Points on a hilly landscape, in no order, each with its height.
From any point a climber steps to the highest of the 2 points nearest to it. It stops when none of these is higher. Distance is the straight distance between rows; heights are no part of it.
nazu h=59.0: [131 165 144 149  66  83 130  92  79 145 122 136 105 133 119  79 107  76
 116 154 139 158 151 154 116 116  73 116]
lerup h=44.1: [118 136 140  87 130 180  80 102 176  90 122  82 143 158  98  92 147 135
 121 110 111 193 112 154  76 100 108 104]
dod h=42.9: [120 119 135 163 108  81 150 142  73 152 158 145 125 152 159  93 126 102
 150 170  80  88 116 147 174 132 139  84]
Bise h=22.5: [ 75 103 149  76 107 125 108 115 159 129 134 142 175 144 153  93  92 127
 122 145  75 119  97 127 153 174 152 133]
lebet h=7.7: [120 114 123 118 161 172  71 190 164 170 123 151 197  86 183 102 147 119
 122 141 150 136 149 142 145 112 165 113]
tetev h=14.5: [135 111 142 150 148 109 120 125 139 114 108 109 138 103 164 183 114 149
 163  70 145 106 138 154 156 167 117 146]
guf h=51.6: [141 150 128 175 120  99 154  78 110  90 151 144  94 142 102  91 166 158
 127  84 146  81 136 165 168  95 131 109]
bos h=13.1: [117 113 104 158 155  78 153 128 118 128 103 127 132  73 160 133 123 141
 169  87 143  83 136 183 180 157 136 116]
mesi h=39.9: [162 126 141 120  96 145 120 134 113 110 189 146 172 167 108  94 129 130
  97  80 136 133  98 109 128 147 135 102]
kaz h=12.6: [ 79 105  94  84 129  73 162 155 101 103 130 174 157 118 206  81 118 134
 101 136 125 119 147 143 150 126 148 122]
Mef h=7.8: [ 80 109 118 139 115  65 174  80 102 148  99 131  66  81 153 119 104 142
 165 147 132  98 159 159 150 136 157  59]
liru h=34.8: [125 131 168 111  52  94 140 110 109 166 175 105 109 162  89 142 154 148
 116 106 103 141 116  96 150 135  91 132]
Mifu h=39.3: [163 169 159 131  96 167 216 143  85 137 189 174 129 135  90 105 120 128
 117 126 122 152 140 126 144 109 118  84]
gok h=37.3: [169 148 180 109  81 162 195 144 101 122 191 146 175 139 124 133  84 140
 106 154 108 168 115 109 122 128 129  89]
vege h=34.4: [169 121  88 105  88 122 142 125 156 140 130 195 202 132 129 101 123 154
 115 103 159 119 156 135  88 113 116 123]
Rizo h=38.3: [140 149 173 104  93 161 122 123 143 180 198  81 119 172  79 117 149 164
 147 120 105 162  99  73 135 132 123 140]
Zukeb h=2.8: [ 87  92 162 127 126 122 103  96 172  67 141 117 146 133 181 144 108 176
 115 142 142  95 116 112 171 156 124 156]
kav h=19.7: [205 139  86 185 159 132 131 150 139 126 120 125 153 135 101 148 163 127
 132 128  95  90  99 141 120 109 144 158]
Sozon h=69.4: [172 145 122 119 148 156 173 124  69 103 151  62 107  82 123 175 149 150
 101 164 155 195 133 117  74 140 138 137]
vuz h=37.5: [171 130  99 134 101 135 135 143 112 148 178 195 169 148 139  80 121 145
 129  91 159 106 121 135 121 126 126  76]
venoz h=71.2: [175 136 152 155 148 149 152 157  92 115 126  72 111  98 140 184 135 122
 111 161 154 154 117 114  53 119 157 116]
Bobeb h=62.4: [118 139 154 158  66  72 140  73  83 122 133  95  82 127 103 113 112 132
 116 143 163 151 147 134 128 105  54 101]
tofup h=20.6: [174 141  98 213 173 118  99 150 110 135 124 100 112 126 134 174 172 128
 131 124 106  82  85 157 139 158 142 167]
pon h=30.0: [150 141 126 113 160 167  88 110 169 130 133  83 129 154  93 120 154 172
 147  87 102 119  70 114 121 101 164 132]
lumu h=17.1: [185 145  79 173 109 109 155  92 143 113 145 151 162  87 136 114 113 151
 147 103 186  87  94 172 131 129 110 123]
memim h=15.7: [169 123 119 171 139 111 137 101 149  79 129 123 142 115 140 151 131 173
 152  73 185 117 153 145 128 141 102 135]
Zosu h=17.8: [ 60  86 134  87 135 129 125 135 143 154 135 145 135 103 147  91 105 116
 129 156  93 109 103 113 185 186 190  91]
ves h=32.9: [159 127 113 106 127  93 131 127 106 101 126 123 167 192 125 129 139 119
 125 114  85 120 127 123  65 150 172 127]
Sena h=65.7: [119 105 170 169 138 105 131 138 113 105 146  71 114 130 114 168 172  98
 107 169  98  95 120 107 135 140 168 129]
rimo h=59.5: [ 51 101 154  90 149 122 102 142 119 125  97 119  94 124 162 177  85  73
  87 158 110 143 111 106 120 150 109 167]
Zotu h=64.0: [183 137 141 124 112 145 158 133 135 107 109 134 133  92 114 162 136 136
 110 113 135 162 167 158 114 108 137 140]
Desut h=68.7: [139 106 161 151 119 110 135 138  97 115 105  48 102 100 129 181 121 103
 116 132 162 151 124 109  76 141 112 123]
Nit h=18.9: [227 169  73 156 168 129 158 118 134  96 145 128 182 117 109 178 157 129
 116 113 129 121 115 166 102  99 133 142]
Nez h=47.7: [ 95 123 108 107 194 154 100 155 149 122  88 179 123 157 193 181 120 143
 116 135 126  97 134 122 100  74 152 184]
nus h=60.8: [102 141 144 134 154 169  59 147 125 130 104 111 101 151 129 144 164 118
  96 149 170 167 129  97  69 144 114 197]
zomo h=71.3: [113 123  86  79 111 108  96 119 137 132  89 141  85 131  95 129 117 130
 115 112 138 141 119  93 136 168  59 192]
linop h=29.2: [ 59 104 135  41 113 128  89 107 161 117  95 133 132 144 145 110  77 148
 112 123  84 159 125 136 140 134  95 150]
boded h=56.8: [109 112 123  71 128 174 100 120 189 132  81 144 161 119 118  74 119 125
 144 104 136 130 119 114 125  83 133 122]
vavi h=64.2: [107 105 101  86 102 112 125 141 128 156  81 146 113  91 136 111 116 118
 130 115 148 124 126 112 142 157 100 155]
bimu h=64.4: [ 83 110 151 128 147 138  81 148  94 124 107  94  74 136 124 145 142  80
  87 166 154 158 115  77  94 174 108 160]
punal h=6.3: [107 115 104 143 173 164  71 180 148 152 123 171 179 110 202 116 128 119
 129 165 138  92 104 130 142 149 163 150]
nimu h=56.5: [138 150 117 149  56 103 149 140 102 180 125 151 122  78 131  75 119 103
 130 153 165 156 141 155 137 141  59 139]
Sibof h=48.1: [131 151 107 170 147  91 122  79  81 117 139 165 101 159 132  64 136 139
 131 114 114  73 118 168 179  78 146  92]
Riku h=37.4: [ 87 116 165  73 101 152  78 106 166 120  80  87 128 148 110 116  96 148
 130 127  90 180 122 144  91 115  88 111]
zage h=41.9: [158 130 142 124 120 163 201 177 101 146 162 180 152 141  81  79 118 139
 130  98 107 124 144 125 157  83 159  65]
nutem h=4.5: [ 79 109 139 125 149 149  91 143 153 100 135 159 123 119 217 146 109 149
 106 172 134  98 114 127 144 152 148 180]
doraf h=29.7: [124 134 138 147 175 221 112 184 152 156 124 111 136 154 108 114  71  92
 186 148 126 129 106 102 129 129 177  70]
roz h=40.2: [134 113 138 141 135 123 122 181  94 133 136 147 123 163 165 122 133 106
 147 158  91 100 127 112 144 142 158 111]
mes h=13.7: [142 118 130 135 104 135 142 149 105 166 155 119  75 110  90 125 123  68
 149 146 132 140 111  90 133 197 138  78]
kunel h=31.6: [119 149 121 140  87  66 156  64  86 146 183  86  96 153  77 127 166 138
 123 105 111 126 115 131 127 142 115 111]
peke h=18.4: [186 156  86 174 111 105 139 121 129 138 138 141 127 118 123 108 147 116
 155 127 142  82  91 147 133 128 117 136]
Zur h=52.6: [102 118 135 149  96  95 146 105 165 156 101 114 114  71  84 177 143 113
 139 115 134 122 160 135 173 165  83 182]
pafon h=18.2: [119  97 132 112 120 129 150 145 125 172  93 122  99 110 101 129  96  70
 148 152 113 114 101  80  97 177 157  89]
muruf h=33.6: [144 160 123 119 166 224 139 167 161 124 156 132 178 153  98 124  69  86
 157 157 119 175 154 137 131 131 180  80]
Zuf h=40.9: [133 116 106 146 152 102 116 147  98  87 106 144 109 142 193 145 145 122
 135 134 132  86 144 143 126 104 144 124]
remu h=36.3: [131 128 127 113 163 132 108 156 124 117 137 134 145 218 139 126 137 130
 148 144  57 113 123  98 102 153 185 137]
duso h=11.0: [127 132 131 176 133  78 158  80 109 128 107 112  95  72 159 129  90 128
 173 125 148 112 154 191 143 150 140  78]
nebe h=60.1: [147 125 148 113  99 144 112 153 141 144  96 132 132 110 125 132 133 112
 123 125 122 147 145 128 119 139 137 154]
mamed h=34.5: [161 172 148 117 135 200 110 125 177 164 179 104 126 165  84 109 141 175
 168 117  87 151  83 109 140 112 149 123]
ridon h=46.8: [143 118 135  84 116 167 146 154 150 159 132 172 173 146  89  72 131 147
 141  79 122 121 133 108 153  77 155 103]
Lar h=72.2: [ 71 133 103  80 166 191  69 121 194 128  82 164 135 140 162 104 142 129
 150 118 127 125 121 161  96  89 120 130]
litak h=54.2: [121 149 129 173 105 107 148  82 113  87 130 168 116 110 118  74 147 137
 106  83 176 109 176 188 163  91  99 128]
lov h=24.5: [144 113 130 147 163 167 151 205 110 171  98 123 112 137  92 126 101  56
 175 149 111 110 120  86 120 135 169  91]
suv h=35.6: [158 149 157 112 105 195 148 147 154 116 185 155 195 165 113 108  84 133
 127 159 127 178 152 109 116 129 141 102]
Muk h=31.4: [172 110 110  93 121 148  93 109 193 121 111 161 191 137 131 139 128 149
 107 115 153 136 174 131  72 100 127 135]
nifi h=62.1: [ 78 104 171 138 147 147  87 118 118 125 139  51  81 118 106 154 170 111
  98 150 146 138 111  85 122 154 153 144]
midul h=14.4: [ 67  81 112  94 128  79 159 138 113 112 152 163 116 102 188 106 111 140
 107 153 105  96 122 134 187 167 172 105]
ton h=25.3: [114 144 124 117 157 161  64 102 185 137 113 110 128 140 144 151 134 173
 156  87 111  96  73 140 152 124 130 164]
miduv h=9.2: [ 89 123 125  96 126 118 101 192 147 156 121 156 203  97 205  89 160 148
 101 132 164 161 166 118 160 113 138 132]
tado h=64.1: [ 82 115 129 144 167  70 159 110  91 116 106 102  61 145 171 212 109 125
 148 140 105  94 136 131 106 145 141 121]
mamul h=62.9: [ 83 101 118 116 139 103  94 108 158 118  63 109  95  97  60 166  91 141
 119 148 150 133 144  92 135 174  61 165]
Muzav h=59.1: [ 87 104 113 100 140  62 150 109  91  96 110 129  76 134 166 173 107 104
 124 122  88 117 151 154 124 176 151 116]
ruf h=71.0: [ 71 110 141 118 135  68 167  97 127 137 108 100  87 140 144 225 109 151
 161 119 107 113 150  93 124 140  93 147]
Bute h=16.6: [141 135 139 158 158  78 168  91 107 119 148  39 125 131  99 167 154 147
 174  69 146 132 135 126 115 131  97 141]
zasu h=53.7: [166 141 114 136 109 124 156 165 109 149 116 171 145 113 131  89 153  80
 144 133 153 127 172 142 118  66 117 114]
gofo h=51.2: [185 143  97 121 124 114 157 176 110 179  90 147 163 115 112 126 144  89
 153  99 102 124 145 153 114  58 121 129]
fil h=28.4: [131 179 126 164  87  77 142  52  93 195 171 129  87 145  99 109 124 136
 148 126  94 102  99 157 153 122 129  87]
talud h=41.7: [154 135 155 104 102 176 125 107 139 100 194 119 161 151  70  86 131 165
  79  94 146 176  97  95 127 126 116 119]
nela h=48.6: [140 143 143  84 123 205 105 113 198 110 125 136 167 127  90  83 134 117
 126 115 123 175 132 144 117  72 110 113]
gesa h=43.0: [140 113  76 161 203 115 107 158 119 101  92 162 126 172 185 180 153 141
 126 135 109  70 139 136 115  74 135 164]
lomab h=56.6: [ 66  95 119 124  93  83 122  77 163 118 109 110 113 112  52 179 132 130
 117 146 124 134 147  77 159 158  82 151]
vigik h=66.0: [125 104 142 148  91  76 131 115  83 112 120  49  84 112  97 150 127 116
 107 154 167 161 143  96  98 133  60 117]
Bubuf h=57.4: [113 146 123 108 158 178  74 133 185 147  73 165 123 149 141 149 158 139
 135 123 134 119 149 128  91  91 138 184]
Lapu h=63.8: [ 45  87 137  92 154 102 152 123 147 118 113 122  77 112 155 208  60 127
 115 133 122 137 140  94 130 130  87 171]
moru h=67.0: [174 145 150 113 105 143 185 117 103  87 130 108 103  90  78 159 139 148
  80 141 142 199 157 132 124 121 100 134]
Sipe h=56.0: [165 162 125 168  92 127 154 104 108 108 147 180 133 107 121  76 147 108
 102 129 177 136 172 172 125  67 101 116]
rog h=44.3: [164 146 136 102 114 200 101 125 167 115 147 136 140 119  66  87 119 128
 102 130 154 199 118 105 128 132  95 131]
Befan h=10.8: [ 76 110 100  92 149  97 145 194 129 132  98 153 158  90 209  95 133 129
 114 155 148 124 142 105 141 114 155 138]
Ber h=17.9: [188 182  94 164 154  97 180  74 109  95 156  77 142 125  94 141 151 144
 142  93 150 134 121 162  93  96 118 146]
kon h=21.9: [140 142 135 173 159 159  64 149 152 155 119 118 124 118 149 179 151 149
 130 120 116  93  84 151 148 160 149 189]
pufa h=58.3: [139 139 151 152 146 176  94 147 137  99 142  98 130 133 114 126 180 107
  92 173 158 168 147 101  69 140 147 183]
lef h=45.2: [120 135 105 180 150  86 116 108  63 139 149 156  83 164 165  88 133 123
 139 162  62  91 118 169 207 108 141 103]

For each start below, name the point where the climber stops.
Bute | Rizo
Mef | Rizo
lov | Lar
duso | Rizo
punal | Lar
roz | Sipe
Bise | Lar
vuz | Lar

Call two points neighbours if one is among the 2 nearest of the other. Go from one point of each pair to the other, from neighbour to neighbour, staying as high as possible. Name the lowest point that can't be avoided.
Rizo and ruf | fil
bimu and Sena | nifi
venoz and zomo | nebe
Sena and Sipe | roz
ruf and bimu | rimo
